Each row is a point on a tangle of strands that fork, close into loops and nearly touch. The rows are in no order.
In the rows, 128 means zero.
Points whose rows are less than 155 apart are linked; no others are. Some points are linked to none.
Q_381: [126 135 141 162 147 167 112 120 155 161 105  97 155  98 113 124 167  84
 107 137 138 145 144  97 113 149 135 153  94 128 225 117 133 138]
Q_512: [127 141  98 167 133 131 157 108  88 110 102 110 145 150 120 109 100 138
  79 125 118 106 166 152 133 112 183 132  83 117 124 123 137 162]
Q_224: [ 78  77 157 145  78 104  79  90 124  73 168 146  99 130 113 119 126  76
  80 130 143 121 124 148  85 106 121 115 144 110 121 108 105 177]
Q_262: [ 81  67 138 179 125 139 165  86 128 165 142 201 185 146 128 108 108 145
 157 132  73 109 117  89 114  81 114  79 102 136 127 101 162 121]
Q_131: [113 131 133 137  81 115 169 123 123  69 128 105 143 163 152 140 139 184
 137 129  97  34  98 130 110 102 114 114 117 157 111 112  87 104]
Q_343: [ 81 116 150 131 132 140 122  75 119 101 116 122 157 159  94 149 186 140
 116 115 108  80  65 144  85 108 141  89 138 139 116 179  91 112]
Q_370: [177 144 121  84  81  72 140 155 146 125 132 136  95 153  95 178 137 114
 174 154 139  92 127 128 137 177  71 135 149 183 132 134 100 178]
Q_247: [120  87  65 116 132 102 141 162  97 102 122 143  81 138 142 199 140 111
 146 145 116 117  52  68 109 188 113 113 161 127 125 126 133 147]
Q_454: [ 78 132 111 174 118 115 128  94 116 114  82 115 138 127  90 105 128 131
 137 143 120 138 141 208  93 102 192 137 154 117 137 138  67 148]
Q_266: [143 133  90 171 123 140  71 111 105 119 129 147 134 117  98 135 143  57
  72 163 171 147 156 111 120 137 187 146  94  94 158 129 147 205]
Q_84: [111 122 157 140 118 151  92 102 119 133 140  96 111  89  94 150 192 114
  95 124 139 134 131  74  97 123 138 137  93  24 130  84 177 125]
Q_549: [136 172 167 149  98 126 143 143 184 167 114 101 110 119 118 101 128  90
 103 115 133  81 186 144 127 131  86 152  92 141 156  79 110 117]
Q_587: [ 97 153 157 131 146 169  74 103 171 104  99  54 151 142 135 151 192 137
 131 109 144 129 172 148 115 129 159 128  68  80 151 122 134 179]
Q_821: [115 105 157 120 159  99 167 170 142 170 141  78 143  94 140 130 144 159
 203 160  83 151 156  79 105 118 121 123 151 108 160 126 142 105]
Q_276: [147 155 149  90 118 101 117 172 161 148 145  88  96 125 129 147 132 109
 194 153 149 111 140 132 125 168  91 146 137 160 144 131  88 161]
Q_284: [145  70 126 145 133 129 132 107 132  70 102 153 165 145 102 141  96  82
  85 167 115 151  96  86 133 130 104 108 194 117 154 159 138 118]
Q_869: [111 104 154  99 157 139 109  76 132 155 159 156 186 135 112  92 122 124
 105 131 141 117 135 122 130  72 112 120 150 166 154 153 152  93]
Q_574: [ 54  63 152 107 105 121  71  74 129 104 176 151  89 116 150 103 122  77
  88 139 140 153 131 116  95  93 103 112 138 124  87  75 126 138]
Q_300: [104 123 128 132 115 127 138 126 123 101 115  97 136 148 127 135 163 151
 115 103 122  97  95 135 123 139 124 119 150 122 154 160  92 128]
Q_972: [ 75  96 118 138 159 149 132 121  79 112 130 126  67 123 157 108 130  81
 110  64 150 145 106 105 107 143 133 107 126  80 126 128 141 139]
Q_616: [113 176 137 110 141 117 137 158 135 121 146  49  86 101 181 179 164 154
 199 128 121 108 163 118  85 153 157 158  81  92  99 111 126 121]
Q_941: [130 110  99 166 152 114  87 106  99 114 139 140 125 121 116 147 133  68
  87 161 121 169 176  72 109 119 178 120  73 122 148 105 175 216]
Q_481: [ 73 137 138 160 134 139 139  87 106 120  84 166 144 121  82 142 147 147
 150 114 111 127  84 183 125 115 152  58 131 129  85 145 101  88]
Q_654: [124 147  90 164 117 166  98 106  89 125 115 117 136 135  89 117 121  84
  62 121 176 101 157 151 121 140 177 143  68 104 159 113 133 196]
Q_919: [163 150 160 116 115  92 137 115 148 114 126 118 160 116 101 100 107 155
 105 134 165 153 151 173 154 121 178 173 179  48 130 116 112 115]
Q_623: [127 106 156 152  95  70 163 130 127 147 149 124 148 108  76 144 171 159
 143 144  74  74 144  94 108  83 110  92 103 104 127 112 115 127]
Q_921: [110 116 111 130 170 166  85 101 126 207 127 132 122 108 105  82 114  95
 128 129 167 182 140 163 140 116 143 125 169 164 191 136 123 128]
Q_167: [143 143 128 152 146 134 192 144 105 147 147 118 126 133 149  83 102 173
 145  64  98  72 187 133 145 106 110 118  58 130 144 116 143 129]
Q_796: [112 163 132 109 130 174 121  99 111 105 137 148 129 139 145  98  83 159
 147 101 149 126 146 206 145 100 135  95  89 177  85 118 120 117]
Q_9: [127 146 141 120 129  78 188 181 127 118 120 103 110 118 130 124 121 167
 166 113 107 125 156 144 154 145 125 116 123  81  86 125 115 133]
Q_502: [172 141 137  69 122  71 135 112 101  96 168 131 155 147 116 119 142 191
 123 169 102 160 131  92 132  97 159 122 151 122  73 142 171 110]
Q_86: [112 135 146 103 126 114 104 142 143 121 126 134  85 116 180 151 132  78
 105 145 141 167 151  71 109 164 118 145  99  95  80  53 162 133]
Q_859: [111 121  90 108 165 124 137 175 107 122 114 117  75 126 187 163 155 106
 143 115 102 134 109  36 120 182 136 128 114 127 121 118 167 175]
Q_390: [140 139 135 139 105 163 121 122 113 115  91 175 157 148 116  81  60 126
 102 122 188 138 134 211 162 115 120 125 115 179 124 108 107 108]
Q_707: [130 103 134 133  78 100 175 169  96  74 130 199 174 150 104 112  98 169
 166  93  83 134 103 139 170 134 101  82 135 117  89 113 145 124]
Q_575: [158 150 147  62 105 125 136 173 129  81 104 114 136 167 157 167 108 166
 170 150 128 132 104 127 151 161  82 128 127 184  67 155 129 122]
Q_820: [ 61  61 150 111 122 110 150 130 136 133 178 144 166 148 157  82 140 139
 179 112  76 137 136  76 126  83  97  89 118 134 127  98 159 142]
Q_472: [107 111 110  73 110 118 123 107 116 118 160 110 100 115 129 154 171 159
 154 131 152 141  63 146  75 122 134 173 203 116 110 151 109  81]
Q_77: [137 127 148 119 131  90  85 141 175 117 197 106 146 141 164 110 107 120
 138 166 132 131 175 106 111 108 120 166 125 185 193  97 102 125]
Q_775: [101  76 101 129 143  93  96 109 136 114 180 130 117 100 183 106 121 141
 178 144 105 187 177 142  84  94 172 132 154 162 144 120 116 158]
Q_804: [158 160 116  89 111 110  95 102 135  98 159 133 105 168 136 179 137 149
 101 146 155  89 124 115 121 135 121 133 108 129  75 128 123 123]
Q_488: [ 81  89 171  95 125 114 147 152 149 165 176  89 158  94 151  99 157 142
 215 144  89 133 140 108 107  93  99 105 160 123 133 111 134  90]
Q_910: [182 101 145 119  89  91 130 163 102 103 129 162 110 137 101 140 128 109
 149 145 148 118  78 131 137 167  67 137 192 153 146 125  99 136]
Q_752: [126 141 162 137 133 105 177 136 139 150 125 141 198  87  97  98  86 169
 204 128  90 144 153 172 132  90 179 111 160 104  94 108 105  65]
Q_568: [193 175 109 133 136 123  95 109 186 132 144 107 172 138 124 126 114 130
 114 173 175 133 156 130 146 131 197 180 120 129 189 149  85 118]
Q_61: [175 106 101 126 111 101 177 148  83 140 142 187 166 138  83 125 120 171
 177 117  91 137  97 114 165 123  95 109 142 158 128 146 139 122]
Q_564: [198 184 139 110  89 122 150 176 158 144 108 104 121 145 117 143 145 119
 105 120 141  82 151  95 140 186 115 179 108 128 147 131 150 172]
Q_905: [173 144 117 140 120 132 175 129 131 163 111 149 112 134  80 145 127 114
  97 117 107  65  90 132 141 136  75 112 123 151 132 126 128 107]
Q_445: [185 182 119 145 148 143  81 104 173 141 104 108 174 172 113 133 135 141
 111 158 156 134 134 166 172 128 178 136 118 103 146 161 100 118]
Q_810: [117 167 160 144 135 167 140 120 167 120  76  70 219 148 121 112 118 161
 139 148 104 121 154 118 149  88 144 112 123 152 146 188 123  89]
Q_521: [191 141 124 124 112 156 163 143 119 151 134 140 126 153 103 121 114 122
  67  79 118  60  91 122 163 137  71 153 136 178 158 160 158 111]
Q_505: [108 162 175  94 139 176 155 146 151 150 108 127 173 139 129  74 121 133
 134  86 126 132 152 148 167 124 107  97 121 126 106 150 173 110]
Q_692: [199 131 101 140 135 142 125 171 149 107  99 156 127 112 155 102  58 105
  67 122 149 163 131 127 155 155 116 199 170 149 149 117 146 121]
Q_816: [104 146 109 126 191 163  74 105 142 151 153 117 113 143 152 143 133 133
 165 136 140 154 129 148 120 107 151  99  89 210 138 149 103 126]
Q_112: [188 185 145  70 128 128 142 124 118 190 184 127  98 110  88 128 100 156
 177 128 164 117 135 168 150 124  95 168 152 155 107 126 115  77]
Q_653: [ 80  99 145 149 138 162 173 147 129 149 109  95 141 127 162  69 105 122
 156  65 109  79 180 160 130 135  93 116  91 137 174 109 130 162]
Q_418: [133 127 164  96 125 141 119 108 152 171 139 118 182 139  83 131 154 130
 113 163 123  98  95  92 126  86  77 122 164 156 157 166 147  88]
Q_740: [148 180 107 134 115 142 115 117  94 128 161  92 120 105  99 170 185 170
 101  74 165  96 133 123 133 131 186 156  64  51 130 123 146 159]
Q_485: [139 148 170 139 100 132 178 156 141 174 102 103 107 149  88 149 165 102
 107  96  92  84 127 120 148 159  67  91  90 121 103 139 157 157]
Q_808: [140 171 182 109 121 116  89 125 203 135 158 101 144 128 144  91 118  94
 104 148 150 107 207 116 115 101 102 155  91 164 169 106 109 136]
Q_724: [157  81 141 116  81  68 120 148 135  59 105 152 120 142  90 134 105  96
 115 164 129 136 105 111 130 170  96 133 189  95 135 122 114 145]
Q_750: [146 171 115 114 113  87 115 106 125  63 130 118 118 132 148 156 163 192
 143 116 103 166 138 158  94 113 199 147 142  99  88 174  90 146]
Q_738: [154 142 124 107 130 112 180 169 125 210 117 153  53  85  83 140 134 101
 176 116 127 149 113 146 149 171  93 158 160 112 117 112 141 131]
Q_460: [149 123 141 165 166 167 175 129 149 162  84  71 192 118 114 141 133 144
 117 137  81 108 145  79 148 103 128 149 121 138 180 164 147  94]
Q_874: [151 184 105 142 184 154 121 131 127 133  90 133 106 134 141 175 109 155
 140 145 124 158 100 169 161 159 143 101  99 147  82 136 108  74]
Q_649: [127 116 126 143 149 149 130 115 138 121  66 165 195 163 140  97  80 133
 102 188  83 164 158 124 163  94 150 104  99 159  77 118 160 135]
Q_325: [ 86  72 126 139 151 152 146 126  98 133  93 139 183 138 151  61  81 122
 120 151  91 189 154 124 132  85 165 108 136 124 106 118 166 140]
Q_384: [158 111 110 108 158  87 147 141  96 138 149 163 157 131 101 142 145 185
 162 145  87 168 107 110 157  90 133  80 138 148  77 131 159 109]
Q_932: [159 137 115 133 137 190 135 156 167 181  85 131 147 120 125 112  86 122
 132 120 128 149 132 155 180 124  96 145 146 215 174 160 128  99]
Q_641: [ 78  81 144  91 141 132 113  94  99 138 183 180  98 116 160  78 104 116
 106  99 134 170 137 106 130 103  94 102 126 129  72  97 154 118]
Q_76: [179 145 140  83  79 109 107 126 149  86 145 111 147 142 155 113 118 178
 105 126 178 134 131 153 109 113 168 198 176  87 101 120 123  67]
Q_298: [171  69 104 182 121  87 153 172 141 115 126 168 103 105 152 107  84  93
 114 110  89 143 159  80 125 160 118 151 127 117 157  98 163 196]
Q_177: [147 154  90 121 161 180  95 138 120 128  84 138 102 124 155 160 117 137
 105 119 177 180  78 162 169 182 135 133 136  98  94 132 135  79]
Q_552: [121 104 118 139 154 185 117 127 128 195  94 156 140 142 124  85  70  84
 110 126 120 154 133 158 171 120  95 119 125 212 175 143 141 150]
Q_800: [ 77 133 159  95 127 148 141 108 126 150 152  86  81 110 153 143 157 143
 167 129 124  99  88 138  79  98  98 114 124 140  78 106 111  45]
Q_182: [145 202 136  89 152 174 124 148 135 178 129 102 117 133 105 133 129 154
 183  90 121 119 108 184 169 150  96  95 114 163 130 178  94 121]
Q_699: [133 105 101 138 156 127 117 126 156 116 105 152 128 172 180 160 114 119
 100 152  68 128 125  72 159 132 106 113  90 195 120 139 142 178]
Q_426: [102 131 188 129  99 161 143 122 195 142 111 100 199 152 124 137 130 125
 119 182 108 101 119  93 133  97  87 120 143 166 123 154 117  64]
Q_708: [ 81 114 142  63 111 138 114 118 123 123 161 116  82 114 166 143 182 155
 180 114 131 155  71 158  74 113 106 131 171 151  79 127 105  92]
Q_717: [ 81  60 133 150 143 131 130 102  98 117 111 125 162 126 128  77 110 122
 135 133 106 166 122 131 107  98 151 100 167 105 148 142 143 163]
Q_880: [108 120 145 130 105  89 135 156 150  96 125 129  62 130 202 116 100 118
 111 129 149 112 139 109 101 155  87 159 123 120 110  51 121 111]
Q_918: [157 152 155  59 112 139 114 171 130 124 165 134 134 123 140  85  89 167
 186 120 156 154 148 172 153 125  99 140 163 156 107 126 127  94]
Q_963: [122 150 159 131  90 107 181 126 128 134 154 112 170 128  89 132 143 181
 173 137  68  65 117 119 118  97 122  85 125 130  86 129 108  77]
Q_81: [113 106 115 166 178 117 103  89 133 137 118 140 131 150 136 149 125  83
 102 181 100 160 144  97 124 128 141  91  90 159 133 116 143 175]
Q_784: [132 122 135 108 117 134 132 181 182 123  93  70 169 126 159 151 104 155
 209 167 116 153 126 138 149 126  97 151 185 171 165 159  80 103]
Q_668: [ 87 154 181  97 145 119 131 147 142 152 146 111  96  99  97 146 168 145
 126 112 125 166 179 152 160 119 129  87  83  55  69 138 176 151]
Q_665: [189 184 128 130  90 130 155 172 149 154  82 111 121  90 114 159 169 110
 107 145 155  81 126  96 120 197 144 176  96  87 148 118 124 133]
Q_806: [ 66 104 148 122 126 141 140 115 109 118 111 154 101 137 156  94 112 114
 100  81 124 117 104 115 148 128  82  86 113 116  69 108 134 129]
Q_145: [112 134 115 170 120 134 113  68 138  71  87 125 160 135 124 143 143 151
 116 176 132 145 116 181  76 110 193 133 153 115 122 145  76  88]
Q_883: [123 144 173 107 152 147 108 110 153 192 134 106 131 141 111 144 176 121
 139 155 135 150 102 120 128 117 112 104 134 102 112 150 141  91]
Q_658: [144  93 119 160 136  98 134 132 168 113  95  99 177 121 141 146 100 163
 182 191  74 158 122 121 137 115 147 117 152 156 137 136  94  93]
Q_871: [106  68 107 185 138  76 161 105  93 140 145 132 132 104 110 148 145 154
 139 146  81 110 122  97  74  80 161 102 138  84 131 116 135  99]
Q_335: [ 84  79 111 117 172 125 120 124  61 124 175 139  60 108 135 134 154  93
 115  64 135 131 134  87 112 128 123 100 109  95 141 143 165 190]
Q_705: [119  88  99 125 126 139  94 149 112  69 119 144 104 155 127 186 147  64
 118 132 147 120  42  95 104 184 123 115 160 124 152 168  94 161]
Q_911: [169 149 149  56 112 108 146 147 129  85 155 129 184 169 154  80  97 183
 115 118 121 149 152  94 178 103 118 129 138 138  85 145 177 123]
Q_971: [172 133  68 105 162 151 105 161  80 164 124 144 101 134  94 159 157 102
 133 112 147 148  62 123 161 179 148 121 149 122 152 188 145 165]
Q_892: [105 119 158  95  96 121 129 101 105 154 181 105  81 106 108 162 192 113
 115 125 168 104 103  93  90 119  95 124 116  85  98 108 179 122]
Q_242: [128  73 103 126 137 136 116 136 135 101 106 161 131 154 158 169 105 110
 100 147  95 119  63  61 146 138  59 135 128 199 110 136 110 134]
Q_906: [127 161 142  99 166 179 149 122 115 182 122  91 156 137 109  85 157 147
 142  68 120 127 143 164 183 108 112  86 111 127 133 180 154 132]
Q_299: [123 128 133 164  95 127  86  57 130  70 125 137 140 139 141 175 143 148
 105 171 136 114  90 154  80  94 149 141 135 171 114 106  74  86]
Q_399: [105 128 145 157 137 130 144 133 168 122 130 138 198 111 146 106  72 165
 198 166  81 136 149 133 119  92 136 113 137 159  97 106 106  45]
Q_967: [144 133 114  97 113 159  79  98 145  67 143 129 146 148 180 133 129 179
  95 129 167 138 103 145 117 106 169 202 175 119 122 136 112  86]
Q_28: [177  85 103 162 134 157 153 167 118 129 114 175 128  98 136  87  69  95
  98  97 121 146 112 104 160 123  86 166 205 143 162 134 169 102]
Q_976: [ 93  53 107 172 161 147 132  94 112 105 112 138 157 146 108 109 103  71
 112 145 126 127 103 112 117 105 130 106 177 116 185 159 138 153]
Q_848: [158 153 140 152 124 166 173 146 173 135  97 129 127 131 173 130  82 152
 118 145  74  79 139 109 140 121  85 150  98 180 111 107 129  78]
Q_679: [145 144 142 117 145 114 127 155 146 156 144 116  94 114 156 158 152 103
 127 164 120 146 143  49 117 148 138 156 108 135 111  93 159 126]
Q_542: [122  98 134 163 107 132 152 150 175 120 107 143 111 135 185 117  81 131
 106 149 101 108 135  97 121 139  77 166 136 149 137  75 120  77]
Q_682: [117 172 111 136 111 115 111 127 110  88 167  83 106  79 122 170 190 168
 134  77 140  95 170 138 101 109 196 158  60  80 139 134 109 173]
Q_458: [141  86 115 109 128  91 159 156  69 144 174 151  89 117 117 129 152 124
 123  92 105  99 130  66 122 121  87 122 131 112 108 140 177 171]
Q_946: [107  84 136 174  86  81 150 133 125 153 116 192 129  98  69  96 113  68
 115 131 100 118 154 157 145 113  78  99 136 103 134 106 123 155]
Q_166: [147 153 159 136 103  70 172 159 141 113  85 106 126 103 109  85 101 150
 142 134 117 136 174 152 147 165 156 139 137  60 123 106 104 127]
Q_308: [140  85 127 112 140  94  87 118 163 118 175 148 138 132 172 116  95 127
 179 173  94 176 175 119 121  96 112 113 122 205 141  89 111 137]
Q_38: [103  95  83 177 113 107 127 118  92  62 110 131 114 137 130 132 134 134
 146 108 117 126 130 193  77 130 181 132 137 130 138 163  57 198]
Q_432: [105 145 177  99 169 153 108 120 152 176 140  98 109 114 148 149 162 133
 146 129 111 164 160 116 132  95 127  86  71 106  66 117 163  98]
Q_851: [133 140 150 121 103  93 186 172 126 124  97 111 109 149 124 138 147 135
 150 105  82  99 144 125 152 163  88  91  86  98  88 124 147 166]
Q_890: [139 156 138  41  94 125 154 164 114  91 143 112 143 148 145 110 115 189
 159 113 139 123 108 127 162 146  83 130 165 147  84 144 148 115]
Q_506: [ 97 110 120 108 145 161  85 119 106 146 192 105 121 117 162 136 182  94
  97  91 192 109  96  67  95 126 116 165 120 144 198 134 142 141]
Q_191: [ 90 130 103 150 193 186 127 105 119 129  99  80 134 131 183 135 125 149
 108 130 139 164 133 137 103 113 201 139 101 113 132 128 153 107]
Q_640: [180 103 106 154  99  77 154 179 120  69 124 169 116 123 126 126  94  94
  92 141 106 136 140  86 138 163 116 137 153  87 133 114 138 156]
Q_420: [174 144 110 140 109 102  89  88 102  62 134 166 114 143 139 176 116 157
  81 153 151 111  79 131 108 116 141 136 118 157  94 108 110  84]
Q_633: [117 113 101 140 103 144 116 104 101  97 134 155  93 117 100  71  80  64
  77  93 211 124 122 178 122 136 156 150 158  87 147 109 117 127]
Q_741: [118  50 123 142 120 121 118 120 138 103 134 172 126 132 175 144  96 132
 138 164 106 144  82  75 116 120  67 130 147 176 112  80 124  91]
Q_326: [160 188 114 118 130 154 123 143  95 132 146  93 116 150 147 152 164 156
  99  79 177  44 111 125 124 166 162 156  66  98 139 138 142 147]
Q_263: [ 97 136 137 133 155 169 127 145 115 117  82  97  94 128 124 112 148  88
 111  60 162 144 118 152 131 179 135 122 144  27 134 144 148 141]
Q_429: [108 146 158 191 148 152 130 105 154 169 118  88 122  97 114 131 150  89
 106 128 125  93 169 101  90 121 110 131  68 153 186  74 125 111]
Q_857: [161 136 140  75  99 128 136 126 117 117 159 123 140 174 147 104 126 135
  73  95 148  69 131  92 138 125  75 170 135 171 144 138 158 142]
Q_52: [172 143  96  82 148 120 134 177  82 156 115 167  86 111  95 144 130 123
 159 101 147 185  80 141 171 202 106 126 176 106 119 158 146 147]
Q_939: [128 117 120  87 130 140 117 124 104 121 175 112 124 154 170 131 157 127
 111  89 169  82 118  69 115 149 103 153 127 184 184 148 149 165]
Q_886: [114 116  77 189 165  91 148 123  88 124 120 137 102 113 126 167 149 156
 131 137  89 130 106 105 109 133 167  95 112 119 126 108 114 121]
Q_593: [113 136  89 173 157 151 105  84  92 199 128 131 124  92  66 106 128  79
 114 114 169 142 115 172 125 135 175 123 161 127 202 137  97 133]
Q_465: [ 87 137 153 148 135 148  87 132 193  96  65  75 136 155 153 155 160  88
 116 149 146 142 130 139 127 184 141 112  91 107 149 135 113 182]
Q_251: [147 155 122 105 140 105 103 151 136 161 161 112 107  89 105 118 151 122
 144  94 168 159 163 126 157 151 157 160 131  89 168 130 122 169]
Q_395: [126 145 135  99 123 120  87  83 114  92 145 117 123 163 137 171 178 156
  98 135 134 146 109 136 109 121 173 109 126  63  77 161 140 134]
Q_288: [113 120  90 122 146 133  61 100 144  93 144 127 134 143 166 129 138 135
 155 135 152 172 150 164  85 117 185 150 135 200 161 157  87 165]
Q_85: [112  86 133 140  70  76 104 113 109  70 164 179  90 138 123 132 103 126
 108 124 125  77 125 136 115 122  76 130 120 148 118  93 100 160]
Q_814: [141 210 128 125 151 144 122 128 145 164 107 114  94 130 116 160 119 153
 166 105 138 129 127 211 172 157 141  86  88 135  97 154  80 100]
Q_736: [120 138 103 132 185 179 120 109 132 143  77 125 126 130 164 119  87 118
  95 144 164 181 126 157 138 127 182 129 131  82  98 128 168 100]
Q_138: [ 93 154 153 122 126 126  99 135 153  98 153  74 104  89 142 159 184 144
 149 108 138 139 176 145  81 122 175 148  84  94 126 118 113 156]
Q_119: [ 98 133 133 164 143 152  90 139 181 141  77 104 163 111 113 130 161  70
 141 147 167 166 111 137 123 179 155 116 123 108 201 143  89 160]
Q_434: [130 136 105 128 104 156 106 138 115 125 111 142  87 143 111 176 152  69
 101 141 175  81  40 131 121 202 115 127 144 118 152 139  90 124]
Q_514: [121 140 137 146 138 138 129  81 112 135 121 129 151 139 111 103 116 153
  71 138 135  79 150 131 115  75 141 120  96 141 115 117 142  96]
Q_238: [ 87  45 123 188 148 148 148  91 122 171 123 189 120 113 140  87  75 100
 121 140  86 110 136  96  91 102 100 100 103 127 133  87 152 127]
Q_295: [167 180  88  97 161 166 162 130  91 161 140  93  99 148 149 168 148 163
 110  99 156  69  96 108 139 153 150 162  95 117 116 153 163  91]
Q_899: [106 139 149 106 115 153 139 128 117 128 119  93 108 136 124 124 179 124
 116  81 185 100  84 149 116 162 136 140 161  36 138 144 124 120]
Q_12: [128 146 122 145 113 157 126 112  83 119 102 182 106 137 117  89  59 104
  58  97 183 106 133 184 148 134 116 139 128 121 115  98 127 115]
Q_469: [127 114  99  81 113 127  71 107 136  74 173 121 135 137 165 144 177 152
 112 134 171 138  81 108  79 134 145 189 186 142 154 164 107 127]
Q_625: [ 90 171  96 124 182 150  80 135 148 200 147 110  66 111 154 178 164  92
 163 139 152 140 136 118 117 145 137 118  80 178 162 129 103 136]
Q_163: [106 130 126  99 110 128 137 124 128  49 110 104 170 139 194 106 135 194
 155 105  99 168 147 150 120 108 173 142 151 118 110 166 123 129]
Q_236: [124 101 142 168 100 101 132 143 152 136  90 193 163 136  72  98 110  97
 132 164  91 181 153 141 154 125 110  70 154 111 105 117 130 156]
Q_272: [121 118 109 166 119 105 173 115  71 107 166 124 130 121 132  98  96 170
 133  78 103  66 183 148 128  76 161 106  74 128 122 123 133 161]
Q_747: [153  85 124 178 145 135 184 136 139 173  74 137 200 106 108  86  91 138
 120 145  67 131 143  99 153  97 131 135 175 120 160 147 150  95]
Q_849: [ 83 155 156 119 107 146 160 142 113 123 145 158 166 137 122  68  80 147
 158  88 104 134 179 184 160 101 129  95 115 143  92 121 139 123]
Q_618: [161 194 140 118 146 149 167 109 108 174 141  98 110 128 113 151 140 168
 116 128 164  66 108 118 121 116 126 153 110 119 101 128 142  26]
Q_173: [193 164  89 144 118 123 109 140 154 122 114 142 151 126 154 119  74 128
  79 137 161 137 168 132 140 156 165 196 123 166 167 113 136 115]
Q_280: [177 182 142 115 126  94 137 157 142 219 151 158  70  88  74 138 106 108
 162 155 156 145 142 153 153 133  98 158 144 146 114 108 121 102]
Q_252: [ 95 162 199 112 115 132 131 142 150 168 112 111  98  88  68 129 167 106
 111 108 142 140 181 169 166 127  99 115  93  48 113 111 163 150]
Q_598: [129 124 109 182 130 134 153 132 141 157  61 178 159 147  82  97  93 106
 129 174  77 162 152 181 160 130 132  79 113 154 110 108 147 166]
Q_858: [144 169 109 141  99 138 118 152 129 143 106 137 105 100 120 176 179  70
  84 165 163  87  77  89 109 210 133 123 104 108 150 113 103 141]
Q_342: [150  72 114 157 139 128 187 176 148 153 116 143 148 105 148  89  99 141
 122 129  79 150 136  77 139 112 104 166 181 119 151 136 191 105]
Q_286: [167 148  62 117 165 109  91 120  95 167 164 149 104 118  76 179 158 119
 139 135 149 171  88 121 151 151 172 120 128 143 160 165 114 150]
Q_945: [138 106 113 132 121 139  83  86 105  92 150 154 137 144  97 102 126  94
  93 117 179 156 103 155 133 129 170 132 187  67 121 156 136 149]
Q_655: [106  89 117 105  92  59 133 130  81 153 191 150  57 103 112 164 158 106
 137 146 127 118 127  83  99 108  75 121 134 124  92  97 156 142]
Q_860: [120  78 122 192 126 107 138 125 120 138 138 174 106 110 123  89  77  76
 103 124 111 120 172 122 113 109 104 138 110 127 158  81 143 162]
Q_219: [123 136  83 136 122 139  79 112 126  68  95 142 116 167 164 136 116 115
 143 132 157 170 130 191  98 142 194 156 133 147 122 156  76 196]
Q_269: [143 108 132  99 122 117 100 102 133 109 137 125 176 130 108  74 126 126
 106 125 163 162 117 162 141 123 164 160 195  72 163 178 119 132]
Q_151: [137 129 140 137  64  81 142 132 115  70 176 145 119 150 149 139 109 165
 129 119 113  37 135 129 119 116  99 115  83 170 111  92  81 154]
Q_644: [183 159 129 106 141 145 135 187 179 166 125  84 134 127 134 129 111 121
 192 133 115 138 148 133 167 154  93 173 157 183 162 160 125 128]
Q_937: [135 139  79 159 163  83 120 118 100 148 140 146  97  83  87 175 142 135
 147 142 118 154 104 138 135 129 170 117 127 143 128 124  90 122]
Q_745: [ 68 135 136 116 113 118 127 109 123 113 105 149 110  98 103 127 157 136
 180 119 112 192 100 203 127 108 166  60 151  87  51 133 102 113]

A piece is two or more points that can be reached from each other along the links. Count, over all rows, the pieces, the separate loops (a circle has one, a figure eight two, a Y none), the forks (points with three links) and the tips (points with one).
pieces -> 5
loops -> 2
forks -> 13
tips -> 19

A fork is a point with three links, a tip a point with one. Leave the first point through the second and follow the links. Name the first fork or tip that comes.
Q_564, Q_665 -> Q_542
Q_890, Q_918 -> Q_131
Q_12, Q_390 -> Q_191
Q_173, Q_692 -> Q_418
Q_808, Q_549 -> Q_138
Q_286, Q_971 -> Q_890
Q_849, Q_796 -> Q_919

Name the points in between on the shortest way along the links from the first point to the second, in order.
Q_649, Q_644 -> Q_325 > Q_717 > Q_976 > Q_284 > Q_724 > Q_910 > Q_370 > Q_276
Q_481, Q_52 -> Q_343 > Q_300 > Q_131 > Q_963 > Q_623 > Q_871 > Q_886 > Q_937 > Q_286 > Q_971
Q_167, Q_86 -> Q_272 > Q_512 > Q_654 > Q_266 > Q_941 > Q_81 > Q_699 > Q_242 > Q_741 > Q_542 > Q_880
Q_568, Q_426 -> Q_173 > Q_692 > Q_28 > Q_342 > Q_747 > Q_460 > Q_810
Q_145, Q_381 -> Q_454 > Q_38 > Q_219 > Q_288 > Q_775 > Q_308 > Q_77 > Q_808 > Q_549 > Q_429
